Points on a hilly landscape, in no order, each with its height.
From any point a ball rolls to the lowest of the 2 points nearest to it. It stops when none of these is lower. Distance is the straight distance between rows; heights are no part of it.
<42>: [ 45 -12 -16  18  30 -14  15 -10  -1  -7  19 -43  -7 -12  -6 -38  31  14
  17 -24 -32 -21 -39  14   9  57 -45  21   1  -4   8  11  -6  -2]  h=301
<536>: [-16  21 -21 -17   9  10  -1   7 -19   5   7 -16  22 -27  24  -6  32  27
 -25   9 -35  15   5   3  23   4  23 -14  -3  13 -39  -1   4  26]  h=146
<890>: [ 20  -8  -6 -18 -34 -31 -37  -2  26   8  -2   1  29  -9   6 -22  15   4
 -37  17 -14  -9  30  32  24  20  43  -4 -24  -3   8  14 -15   8]  h=202
<664>: [-22  22  -1 -21 -26  30 -26  35  14 -12  -1  37 -15 -19 -16  17  15 -30
  10  27  -1 -31  21  20 -11   0 -30  19  13  49  44  35 -13  29]  h=623
<2>: [-10  27  37   6  17 -20  12 -29  18  22  11 -18  34  20  37  -1  21 -26
   1   8   8 -21   9 -25  -9 -13  21  28  12 -23  12  19  -8 -27]  h=720
<1367>: [-25 -16   9  32  26  -9  25 -36   0   7 -33  12  19   1 -23  15 -10   1
  22 -23   7 -28 -39 -41 -25   9  -2  10  33 -10  61   2  16 -33]  h=710
<1017>: [ -9  45  -5 -11   8 -44  21 -12   1 -31 -17  12   8 -25 -25 -14   3   9
  -6 -18  -6 -14 -18   9  -6  24   9  -6  -8   9  -5  21 -11  32]  h=278
<1178>: [  8   5  23 -14  -2 -26  11 -55  14 -13  -3  -8   4  -3  20 -31 -29 -13
  -9   9   6 -10 -30   9   8  -1 -27  18  16 -41  16  12   7  18]  h=337
<574>: [-37 -14 -11  -3  11   1  27  -9  17 -24  -8  35   6   7   7   4 -25 -39
  43  32  27 -37   0  -5 -33   5 -26  -8  -5  31  32   7  27 -19]  h=696
<360>: [ 17 -21   1 -14 -14  17 -12  35  32  15  -1   9 -13  -5   0 -41  22  30
  14  31 -38  10   0  16 -32  33 -21 -26 -12  26 -16  26  39   7]  h=674
<607>: [ -3  -7 -10  26 -36 -10  -5 -42  -5  -7 -22  28 -27  -3  32  26 -48   8
   4  24  52  24  35 -28  19 -56 -13  28  -6  11 -13 -12  -6 -22]  h=311
<1234>: [ 18 -13 -21 -20  42  22  20  12   4  33  31  -5  11  21 -14   4  22  10
  11 -13  -1  -5 -18  24  -5  19   6  -2 -32   8 -19 -29   1   8]  h=312
<1321>: [ -5  43 -13  16   0 -41  29  -4  22 -46  33  -1  14  18 -55  -4  10 -49
 -16 -14   2 -14 -43  25 -18   0 -44  24  24   5  21 -10  -7  18]  h=499
<273>: [ -6   6  -6 -11  22  15  24  56  -1 -15  39 -10   6  39 -28  28  39 -12
   4 -19 -33  -9 -19 -15  -7  18 -43  -5   8  24 -25  -5  -4  27]  h=168
<793>: [ 38  -8  -9  20  29  -7   9 -31 -10 -10  13 -51   4 -16   6 -31  24 -17
  -4  -6   2  23  -9   6 -28  42 -29  21  -3  -9  -7   7  22  -4]  h=333
<484>: [  9  24 -14  24   8 -21 -21   1 -13 -16 -11 -46   7 -32  11 -37  32 -15
 -14 -14   3  42  -1  13 -25   8  -3   1  18   3 -30   2  16 -19]  h=359
<1193>: [-16  -2   5  -2  -4 -15 -26   7  30  18  24  21 -12  16 -28 -22  12  33
   6  -9 -12  -5  14 -15 -25  33 -16 -10  18  10   1 -24 -42 -16]  h=250
<1290>: [ 17  20  10 -43  32   3 -14   0  -8  25  12  -3  29 -10  -3 -46   3  52
  12  20  -1   6  -9  12   0  25   8  -8 -22 -11 -33  25  29  10]  h=688
<1022>: [ -3  -6 -36 -27  11  -1 -12  25 -41  40  28 -10  -1 -29   3  -4  22  50
 -12  -4 -17   6  25 -12  32   0  14 -20 -20  18 -28  18 -31   8]  h=117
<965>: [ 46 -15 -21  16 -28 -13   6 -37  -4  32   4 -37 -41  14  22 -18 -31   8
  -6  -4  19   0   1  -7  13  -7  24   6 -31  -3  18  -9  26 -12]  h=349
<635>: [-21 -21  -4  -5  46  25   4  21   1  -9   0   0  58  12 -29 -11  13  30
   7   3 -14  14  -6 -19 -25  22 -19 -30   0  10 -42 -10  20  23]  h=55
<1374>: [  9   3   2  39  13 -13  -3 -37  11  -6  -5   3  -6  12   2 -20 -57  -1
  -4  15  16  -9   9 -15 -38   1 -39  24  -9  19 -13   9  19  30]  h=97
<547>: [-25  41  21 -23  -9  -3   0  27  18 -16   7  36 -14  -6   1  11  35 -33
 -13  12 -17 -15  -4  23 -16 -14  -3   6  11  15   6  14  -3  27]  h=609
<1096>: [-21  23 -13  12   5 -19  29  16  -6  -3  51  33 -27  44 -22  21  36 -37
 -33 -21  10  -5 -22  -4 -23  -3   6  -2  11 -22  11 -17 -32 -21]  h=575
<177>: [  7   5 -32  16 -20 -35  45 -10  26 -33  21  -1 -10  32 -28   7  -7 -59
 -31  -5  -2 -21 -20  39 -28  -3 -16  12  -2  16  28   2  14   4]  h=470
<785>: [-36  36  13   6   7 -19  39 -15  13   7 -13  22  36  -4 -21  -7  -6  24
  19  -6 -16   9 -47  -7 -16 -22   9  -5  28 -15   5   6  46 -32]  h=723
<1162>: [ 27   6  -5  16 -20  24  49   3   3  -4  14   1 -27  19 -13  33 -15 -45
 -14 -38 -19  -5 -57  35   0 -18  16  14 -24  -2  26 -28  13   2]  h=449
<1329>: [-35 -10   9   2   4  19  11  14  32 -37 -26  14 -19 -15  34  10  10 -42
   1  21 -28   7  19 -32 -22 -20 -33   3  34   0 -25 -15  11  10]  h=279
<472>: [  4   3  16   4   0 -11 -15   7  17  44  25  18  21  28 -26 -18  11  40
  18 -30 -16 -23  -2 -17 -10  13  23 -14   3 -18  11 -35 -33 -35]  h=230
<234>: [ 16 -25   3   9   0 -16   6 -19 -14  -6   3 -32   1   3  35   8 -29   9
  -8   8  -2  -2  16 -26  10 -30  15  22   6 -26 -29 -22 -13  20]  h=352
<136>: [ 30 -34  13  -4 -20 -33   9   4  14 -45 -30 -26 -20 -10  26 -21  18 -13
  -3  -5  11  11   9  14  54  45 -10  -8 -24 -12   8  15 -31  21]  h=123
<65>: [ -9  -4  -3 -18  38  -4  22  12 -15 -15   4 -21  49  14 -25   2   1  35
  16 -13 -15   1 -33  -2  -3  10   3 -11  -3  10 -51 -15 -21  33]  h=91
<496>: [  1   1  -7  49 -13  10  20 -48  -2  29 -23  33 -18  -6  31   9 -56  28
  20  23  54   5  22 -37  18 -45 -11  32  -7 -12  20   6  15 -64]  h=286
<317>: [-13 -29  30 -18  -8   8  32  -9  24  -2  -2  49 -53   3  15  -3 -35  -6
  27  13  -1 -23  -4  13  -3  -2 -37   4  19 -28  31  13 -10 -23]  h=673
<153>: [ -7  22   9 -26  -8  -1  41  -2 -10 -12  17   9  -9   3  17  37  -7  -7
  -4  -7  -8 -37 -33  31  17 -31  46  -5  -4 -18  -5 -12  21   3]  h=290
<253>: [-19  -4  35   4   5 -29  -9  14  16 -41  -4   8  47  24 -35  -6   5   8
  -3  -7  -2  -9 -17   3 -37  11 -25   9  28 -26 -30 -37 -19  24]  h=162
<1209>: [-11  -5  11  26 -15  -5   0 -57 -20 -18 -54   4  -1   7  21   7 -38  -5
  25  10  52  46   6 -40  26 -11  -3  25  18  14   5  -6  59 -37]  h=241
<578>: [ 18  -3  -6 -12 -14 -17 -45 -13   9  47   1 -17  46  -1  -4   4  -4  54
   0  19 -18  16   9  -6  23  -2  61   0  -7   7   2 -15 -19   6]  h=180
<1316>: [-21 -14  20  -2   6 -12  -6  -5   0  -6  -9 -22  27   8  40 -17  42 -10
  -2  12  16   5  45 -32   2  15  25  -2   2 -16  17  14  -1 -35]  h=728
<744>: [  0  -3  -3  -9  26   3  22  32 -15 -31   8 -20  -8  12 -32  28 -11   6
  -4 -28  -7   0  -9  -5 -10   0 -31  -9   8  12 -52  -6 -17  39]  h=131
<778>: [ 12   7  13  -7  -4  14 -18  10  35   0 -15  15 -55 -24  33   4  -8 -15
  31  23  12  19  21  -4   6  -3 -33   6   8  20  26   9   2  13]  h=647
<985>: [-11   3 -19  35 -14 -35   5 -14  21  -4  -6 -22  19   6  -8 -21  41   5
  -8 -24 -23  -5  16 -11 -13  33  17  11  18 -23  10 -34 -30 -20]  h=159
<550>: [ 14  21   8 -17  33 -11   9  22  24  14 -19  -3   3 -20  -3 -36  -2  10
  26   7  -8   3 -18 -10 -34  -4   1 -28  22  53  -3  13  31 -10]  h=735
<1098>: [ -2  16   4 -27  -3  25 -27  18  39   0  -9  44 -25 -16  10 -14  -5  -2
  38  53  12 -19  23   0 -28  -5 -36  14  15  46  36  33  20   3]  h=636
<52>: [  3  26  39 -10 -31 -28 -14 -59  25  -7 -18  16  -8 -33  29  -4 -18   3
  -1  31 -11   9  -5   2  30  -7 -12  40  19 -33   4  19  -6  12]  h=303
<884>: [  6   4 -12 -12  -3  17 -10   3 -14  36   4 -18 -14  -1  27  10  -2  16
   3  -2  19   3  35 -32  28 -16  40 -13  14   6  10  -2 -44 -33]  h=164
<1025>: [-10  -2  18  14 -37  14 -16 -20  12 -37 -35  39  -7 -32  48   1 -12 -20
 -13  50   8  -8  26  16  14 -19  17  15 -22 -21 -24  15  54   4]  h=364
<901>: [-22   6  -5  37  -1   7   9 -37 -19  17 -35  24 -14 -15  21 -11 -42  18
   3  13  38  38  -5 -25  -9 -34 -13  -5  19  -9  -2  -8  48 -55]  h=263
<77>: [ 22  21  25 -26 -48 -19 -44 -16  12   2  -6   2  17 -33   8  -2  -7  10
   1  16   2 -13   5  16  48   0  41  27 -15 -10  18  18 -25  14]  h=237
<1256>: [  7  23  -5  32  -1 -27  20  -6 -26   8   1 -14 -12  -2 -37  18 -48  -2
  -4 -40  -2  -2 -41   1 -22 -25   9  -8  12  -4   1   0  17  16]  h=211
<1236>: [  8  -2   0 -10 -24  -1  27  12  11 -22  21  19 -24  13  -9  35 -20 -41
  14  -2   1 -25 -18  39 -28 -18   2  23  -8  -2  31   2   5   1]  h=430
<49>: [ -6  -9 -15  50  14  14  20 -18 -12  13  -1  12 -10   6 -34  23 -47  10
  -5 -35 -15  -3 -39 -26 -30  -3 -22  22  -5 -14  -1 -27  21   3]  h=177
<368>: [-18 -23   8 -20  -5  27 -12  43  13 -20   6  26 -27  -1  20  35  -6 -41
  -5  21 -45 -21   9   0 -11 -36 -16 -14  22  10  -2 -32   0  20]  h=246
<445>: [  4   6 -15  22   5 -21   9   0 -21 -12 -32 -50  28  -3  -8  -7  35 -12
  -5 -18   3   2 -10  -5  17  40  14  15  14 -41  25 -13 -35 -14]  h=203
<587>: [-17 -16 -10   7   9  20 -12  28  -2 -16 -20   1 -15 -33  46  12   5   1
  -5  34 -16  36  36 -27   1 -21 -42  -8  16  15 -20  -1  15  25]  h=302
<224>: [  4   5 -23  -4 -20 -41  11  -7  16 -46 -19 -24   0 -14  -6 -37  -6   4
 -15  13   7 -12   1  21   1  16   7 -14 -15   3  -6   7   3  28]  h=300
<197>: [ 13 -14  33   5  23 -13  16  -8   5  19   8 -20  16  20  26   3   2 -14
  12 -17  15  -6 -12   5 -11   4   7   5   5 -27  10  36   9  -4]  h=711
<1116>: [ 44 -13 -41  26 -40 -44   6 -10   6 -11  -5 -37 -25   1   4 -40 -21   6
 -21  -8  20   1   5  12   8  32  18  -2 -27   8  17   1  -1   4]  h=325
<38>: [-40  -5   3 -40 -24  17 -31  18  -7   1 -26  54   8 -29  -5  20 -10  16
 -25  20 -20   0   5  20  42 -47  32 -35  14   1 -10  13  10  26]  h=326
<980>: [  9   8 -13   8 -24   9   5   8  -4  10   9   4 -65 -13   6  25   3   1
  -4 -10 -34   5   0 -15  22 -21  23  -3  29   4  -9 -29 -29 -10]  h=174
<406>: [ 11  13 -21  42  18 -33  19 -11 -17 -37 -37 -58  48  -4 -17  -7  12 -38
   3  -6  39   3   2  21  -7  53   7  22  -8 -21  33  15  -8   5]  h=245
<414>: [-14 -32 -12   3  -7  40   6  -1   1   5   7  -8  -9  15  10  12  17  14
  14  -4 -20 -28   8  13  32  21  44 -21 -19 -11  16 -29 -18   5]  h=362
<380>: [-40 -21 -26   8   1   3   2  31  -5  -6   6 -26  53 -16  18  11   7  -7
 -19   3 -35  25  18 -18   9 -26  19 -15 -19  17 -39  18  16  25]  h=173
<1325>: [ 16  18   9   9  27  19 -21  -3 -33   5   6 -36 -18 -34  10  -5  16 -14
  -8 -11   3  26  10   2 -14 -10 -21  11  21  -5 -36  -2  -2  -7]  h=377
<100>: [ 24  19  33 -21  22   6 -13   8 -10  25   0 -32  23 -15  37 -23   9  -6
  22  -3   5  20 -14  -2   4  -9  19   0  18   5  11  35  26 -25]  h=702
<188>: [ 15 -28  -8  -9  -2 -21   5 -13 -16 -24 -13 -29 -45  -5  20   1  18  -9
   9  -4  47  18  12   0  37  29  -2  -8 -39  -7   1   5 -55   8]  h=157
<738>: [ -7  -5   6  12 -40  -9 -22 -27  -8 -28 -27  34 -39  -8  36  15 -29  -4
  -4  23  35  12  23  -1  27 -16  16  17 -18 -26  -9 -19  16 -20]  h=335
<1078>: [ 37 -15  10  -6 -22  24 -30   8   1  -1  -6  -4  12  -9  34 -13 -27 -23
  -4  24  27  12  20  22  -1 -20  22   8 -17 -15 -12  24  34  -5]  h=407
<759>: [ -9  41 -23  -8  -3  32  -6  40   8   8  33  21 -35   4 -47  23  39  -5
 -16  11 -28  -2  -1  22 -10 -19 -18   2  21  46 -14 -18   8  13]  h=231
<466>: [  2  51   2  -1  33  -6   2  -4  -3  28  -9  -4  13 -10 -22 -27 -12  15
  19 -15  -1  14 -36   2 -33 -13   9  -1  24  -1  10   8  43 -27]  h=729
<1063>: [ 13  -7  -8   7 -10 -17 -11  -7  22  32   3  -5  19   9   6  -9  10  59
  -4  -2 -31  -3  11 -13  22  28  40  -4 -20 -28  11 -23 -10  -8]  h=206
<450>: [ -6  -2 -13   6  -4  14  17   3   7 -23 -28  -8 -29 -33  42  -7  18  -1
  23  19  -6  33  -2 -27  21  24 -36 -10 -11   5 -15  15  40  12]  h=320
<107>: [ -6  27  21 -40  25   9 -19  14  -8  30  -8 -14  34 -19  34 -25   7  43
  12  12 -15  20 -10   9  13 -21  22 -26  16   7 -40  25  38 -25]  h=695
<1271>: [ -1  35   2   7   2 -25  12  27  16  11  38  33  -8  24  -7   8  45 -36
 -16  -5 -13 -30   3   5  -6  -4  -2   4  13  19  12   3 -20  -8]  h=595
<602>: [ -7  18 -38 -25  25  23   9   1 -10  14  41  23  -8  18 -35  -4  28   1
 -14   8  11 -17   1  22  -8  18   7 -20 -29  18 -35   7   5  18]  h=285
<53>: [-17 -18  18  25 -12  39 -16  26   0 -13   0  19  19 -11  21  19 -24  -7
 -10 -11   6 -15  18 -14  -6 -10   3  11 -24 -33  22   4   3  -8]  h=374
<116>: [ -1 -40 -10 -20  23  44  11  13 -17  25  25 -27  23  25  -5  19  14   1
  26 -14  11  -8  -1  39  11  11  35 -23 -26 -13  20 -23  -9  -2]  h=338
<356>: [-48 -12   9  -5   3   8  33 -24  23 -10  17  39 -29   3   5  11 -16 -26
  32   7  18 -37   7  -3 -24  -3 -31  -8  14 -12  27 -13 -11 -47]  h=686
<187>: [ 20 -12  23   2  -2  39 -36  16  -7  14  -4   4   3 -20  29  14  -5  19
   1  17  -2  20  28 -13  29 -11   8   1 -17 -23 -13  13   4   0]  h=389
<1218>: [ 14 -22  -3  16 -25  28   4  -8  -2 -22 -14  10 -11  -4  39  -2   5 -29
 -22  21   6 -20  21  26  14  -6  31   8 -47 -38 -18  15  51   9]  h=392
<219>: [ 18  26 -11  27 -23 -22  41 -21   0   8  13 -20   2   6  -5  21  -9 -24
 -20 -40 -15  -4 -44  34  13 -18   4  24   2 -15  45 -29  -5  -5]  h=410
<604>: [-32  17  40   3  19 -22  34  -5  11  -5 -18  39  43   2 -31  17 -17   8
  21 -26   7 -23 -31  -4 -30  -1  10  15  13 -13  37   5  26 -37]  h=717
<29>: [-20   4  16  29   6 -41 -18  -4  23 -11  -1 -12  62  10 -18   5  15  -4
  -7 -14 -17 -11  -1 -18 -31   3   3   6  19   3   6 -59 -34  -2]  h=121
<10>: [  4 -20 -17 -10 -17  12  -4  18  12   8  12  20 -52   3  -1  25   6 -11
  11   8 -49 -27   3  13  -3 -40  -7   9  19  31  -2 -51 -20  21]  h=213
<304>: [-17   4 -23 -22  15  44  -7  26   5  40  22  44  23   4 -26  25  38   9
 -18  33 -26 -28  15   6  13  -8 -17  -7   3  48 -20  11  -8  54]  h=281
<1284>: [ 22 -41  18 -13 -12 -15 -10   3 -18  -6  -4 -47  33  14  26  13  -7  12
   4   6   4   1  10  -6  29  -2  30   6 -19 -12  -8  -2 -21   9]  h=330
<789>: [-20 -13 -24 -26  27  51  -7  16 -33  32  18   0  27 -14 -35   8  -2  18
   6  -5  -2   2   2 -17  29  23   0 -31   0  14  14  44 -13  -5]  h=93
<709>: [ 27 -11  28 -18  11  31 -20  24  31  19  -4   5 -22   5  17 -46  23  11
  29  20   3  20   6   0 -14  38 -31   0  -1   9   5  26  21 -14]  h=666
<1177>: [-21 -26  -9 -21  24  28 -13  15 -11   2  -6  -9  32   8  -7 -10  -2   8
  -3  -2  15  19  23 -13  -2  -5  17 -35  -5  -7 -17  -9   5  -3]  h=22
<437>: [-37 -15   8  31  17   5   7 -15  -1 -12 -31  35  -1   1 -25   2 -27 -20
  18  -1  14 -16  -4 -33 -41  15 -29   2  17  24  26   6  22 -19]  h=705
<928>: [ -7  40  -8 -16   9  -8  43 -27  -8 -10  -2   6 -13  -3  -9   8 -31   9
   3  -5   3 -33 -19   7  10   0  20  -8  -3 -22  -6  25  19   7]  h=248
<40>: [  2  30   6   6  -1  12  20  26 -21 -30  46  12  -9  49 -65  25  22 -26
  -4  -8  28   0 -22  21 -14  10 -17   3  13  -6  -1 -32 -10  -8]  h=548
<370>: [-24   7  -4 -48 -21  32  -4  18  -1  -7 -11  18   8 -22   9  34 -10   3
   1  11 -15 -13 -23  30  36 -41  46 -16   6 -15  -8   0   6  -8]  h=328
<832>: [ -2  -6 -21 -29  -4   8 -11  18 -27  25   8 -23 -32 -16  15   6  -5  29
 -17 -14 -22  31  20 -20  24 -22  35 -20   7  -5 -19 -17 -31  -1]  h=140
<298>: [-43 -23 -37  41   2   2 -11   4 -29 -39 -26 -19  36 -10  -6   7  23 -10
 -19  -5   8  -7  21 -34   0  32   1 -20  -9  19 -12 -17  16   5]  h=208
<654>: [  7 -21   4 -33   3  31 -13  16  26  48   5  23  17   6  19 -40  13  43
   5  30 -13   4   4   1  -7  14   9 -42 -20  -7 -22  42  33   5]  h=680
<620>: [  7   7 -16  31 -22 -18  20 -37   7   5   9 -35 -13  13   6  -6  -5 -19
 -16 -12 -16  -7 -10  27  -9  -5  27   3 -16 -11  24 -17  22  -8]  h=375
<152>: [ 23   0  11   0  19 -10  15  29 -36  27  15 -23 -23  15 -28   8 -21  -6
 -11 -55 -20  22 -28   9 -13 -16   9 -19  19  -4  -5 -19 -24   2]  h=240
<608>: [ 11  -7  -6 -19 -12  43 -30  13  10  15 -11  21 -55  -5  14 -10  38   0
  17  28  33  35  24   3  13  27 -25  -5  -1  23   9  11   3   2]  h=656
<590>: [-12  -2   3 -42   9  20 -27  35 -10  13 -11  46  -3 -17 -21  12   8   1
 -33  31 -41  -4  13  31  29 -25 -13 -15   7  18 -25  16  -9  55]  h=305
<476>: [ 28 -28   9 -15 -27  -7 -13  11  24  -1  -6  -8 -17  -9  33  -6  23 -17
 -18  20   4  -2  45   9  25  13   7  -3 -34 -11   2  29 -18  19]  h=163
<120>: [ 41   3  -4   7  19 -24  17  -2 -25  29  13 -33  -5   4 -21 -21  23  18
  10 -38 -22   8 -16   5  -6  20  -9   5  -6 -13  -2 -13 -31  -2]  h=271
<1143>: [  5  -4   1 -19  17  57 -37   5  -6  44  16  19  49  -4 -35  -2 -21  40
   2  -2  10  -1  15  12  25  11  12 -17 -12   3   1  32 -25   3]  h=120
<1106>: [ -3  -8   2 -31   9  21 -60 -12 -15  27  -7   5  58 -22 -25   4 -19  27
 -18   8   0  22  20  12  33 -14  42 -15   1  20 -18  10 -23   6]  h=150
<543>: [  7  23  -5 -20  12  61   2  55  -4   1  37  14 -40  34 -27  26  43  -2
   4  -4 -31   9   5  14  -2   1 -42 -14  34  26 -16   2 -16  10]  h=204
<679>: [ 19  -5  39 -16 -20  15 -11  35  31   8  -4  48 -47 -12  36 -13 -26   0
  24  24   3  -1   0   9   3 -12  -9   0  18 -18  42  27  -6  -8]  h=658
<61>: [  9  25  11 -27  19 -43 -38  17   1  -9  30  21  -9  46 -37 -18   9  12
   2   7  10 -13   4   9 -26  19 -16  -6  28   3  -8 -15 -52  -6]  h=249
<606>: [ 38 -24   7 -11   6   5 -10  12 -30 -21   4 -33 -27 -10  23 -14   9 -42
 -29   3   4  28  15  23  -9 -12 -19  -1  13 -11 -56  -5 -16  14]  h=395
<838>: [  9   5  23 -19   2  -7  32  23  -9  -3   8  23   1  32  -3  18 -17  17
  -4 -24  -4 -25 -26  30   1 -15  32 -35 -26 -45  -6  -9  -3   1]  h=327
<1293>: [ 13  52   3  -8  -6 -14   6 -10  -2 -47  12  19   9  27 -64  29   5 -24
  -4  -6  19 -14 -29  31 -26  19 -11  23   7  17   3 -20 -20  15]  h=523
<973>: [ 10  18  11 -22 -23 -17  -2 -16   8 -12   7  30 -12 -24 -30 -11 -26 -21
   8  -4   7 -20  -1  45 -31  -7   3   6 -13  -4  39  16   1  -6]  h=399
<446>: [ 13  -2  -6  48   0   4  -7 -50  -8 -16  -3  -8   5   7   2 -18 -43 -35
  -7  -4   8  -2 -13  -5 -21  15 -41  42 -10   6  20  -9  62   0]  h=29
<95>: [  0  25  33  -2  16 -30   7  31  29 -25  20  33  11  47 -46   4   3  -6
  10  -2   2 -15 -19   1 -47   5 -38  15  14 -10 -13 -22 -19  -9]  h=207
<1024>: [ 17 -30  11 -13  25 -17  -9  40 -43  -6   0 -38   1   8  -9  -5   5   1
   4 -22  18   0   5 -22  -5   1   2 -10  -9 -18   2  15 -70  -4]  h=291
<888>: [  2 -13  13  21  -8  18  12  17  13 -13   2  28 -17   7  -6  33 -29  19
   7 -16 -18 -30  -8   6  10 -15  13   1 -27 -26   4  -7  -1  13]  h=353
<230>: [ 32 -48  19   0  -1  -8 -21  24  -4  11   4 -14 -17  -6  27  -4 -16  -5
 -28   7 -17  15  24  -1 -17 -39  -5   4   5  -6 -42 -22 -18  24]  h=373
<25>: [-18   7 -14  40  15   9  -4 -49 -20 -14  -6 -28   9 -15  11   8  20  21
   1  -3 -38 -10   4 -44  14  35  -6  14 -13   6 -13 -34  -8   4]  h=244
<534>: [-28 -21   2  46  -5 -18 -11 -26  -2 -20 -29 -17  11 -24  -2   8  18  11
   7  -6   6   2  17 -49   5  32 -15 -10  13   6 -11 -20   1  -5]  h=224
<83>: [  4 -11   0  36 -34   1 -26 -23  -5  17 -50 -15  -4  18  40  -1 -19  16
  25  -3  50  61  22 -43  26 -20 -10  19 -13  26 -27 -26  51 -36]  h=220
<93>: [-31 -29 -21 -28  50  21   5  10 -24  26  33   7  43  13 -25 -11  17  12
 -20   3   7  21  16  13  13  20  11 -49  -3  20 -18  20 -25  -8]  h=60
<434>: [-20  14  -1  34   6 -33  20 -55  -4  13 -15  -8  30  -1 -31  -2 -31  -9
  -3 -37  15 -18 -51 -16 -26  -5 -27  21  20  -1  72   1  31 -12]  h=716
<465>: [-46 -11 -18  28   1   8  14  16 -14 -17 -29 -34  50  -5  21  24  16   2
  -7 -19  -2   1  31 -44  -1  -3  21  -5  -8  15   2  23   1  -8]  h=191
<612>: [ 18 -25   9   1  22   5  -6  41 -40  -7  19 -65  -5   6 -10   8  26 -18
   2 -39  -4  17 -10  12 -11  -9  -6 -12   9  13  -9   0 -38  -8]  h=269
<1242>: [  7 -26 -17 -12 -26   7 -20 -20  -2  40   3 -34 -16  14  40   0  14  24
   8   1  46  36  27 -29  41  -4  24  -8 -19  33 -10 -11 -26 -24]  h=186
<997>: [ 19 -53  10   3  -9 -33   3  15 -23 -15 -27 -51  23  -5   1  -9 -15  12
  17 -23  19  10   7 -29  17  35   4  -9  -9   2  22  18 -38  13]  h=310
<257>: [-22  21 -41 -17  -3  33   2  28   4  15  22  35 -11  16 -39  13  46 -27
 -38  17 -17 -14   7  32   6 -19   6   6 -11  40 -26  11  -2  40]  h=257
<1205>: [  7   6 -17  46  -4 -10   6 -48   6  14  18  28 -31  10  -9   3 -59  14
  -1 -11   6 -16  -4 -29 -46 -21 -55  11  -2  -6   6  -2  17   8]  h=136
<1330>: [ 10 -28 -18  29 -15  28 -29 -18 -26  33 -22 -27 -16   1  30  -3   7  17
  14 -13  40  58  25 -55  38  -4  -1  -6 -32  37   9 -18  26 -47]  h=205
<1006>: [ 13  35  26 -13 -44 -23 -32 -47  21  12 -14  14 -25 -12  18 -11  -8  11
  -7   9  25  25  10   1  30 -13  16  31   7 -24  27  25 -27 -23]  h=270
<181>: [-11  30   4 -21 -20 -44  21 -67   6 -27   4   9 -11  -4 -24  -6 -43 -20
 -13  -4  18 -28 -30  48  -7 -10  -6  23  -5 -23  29  23   6  18]  h=372

Where does a ball stop that starts at each point below?
<414> -> <1177>
<590> -> <1177>
<1162> -> <928>
<664> -> <136>
<1193> -> <1177>
<2> -> <778>
<1236> -> <136>
<550> -> <778>
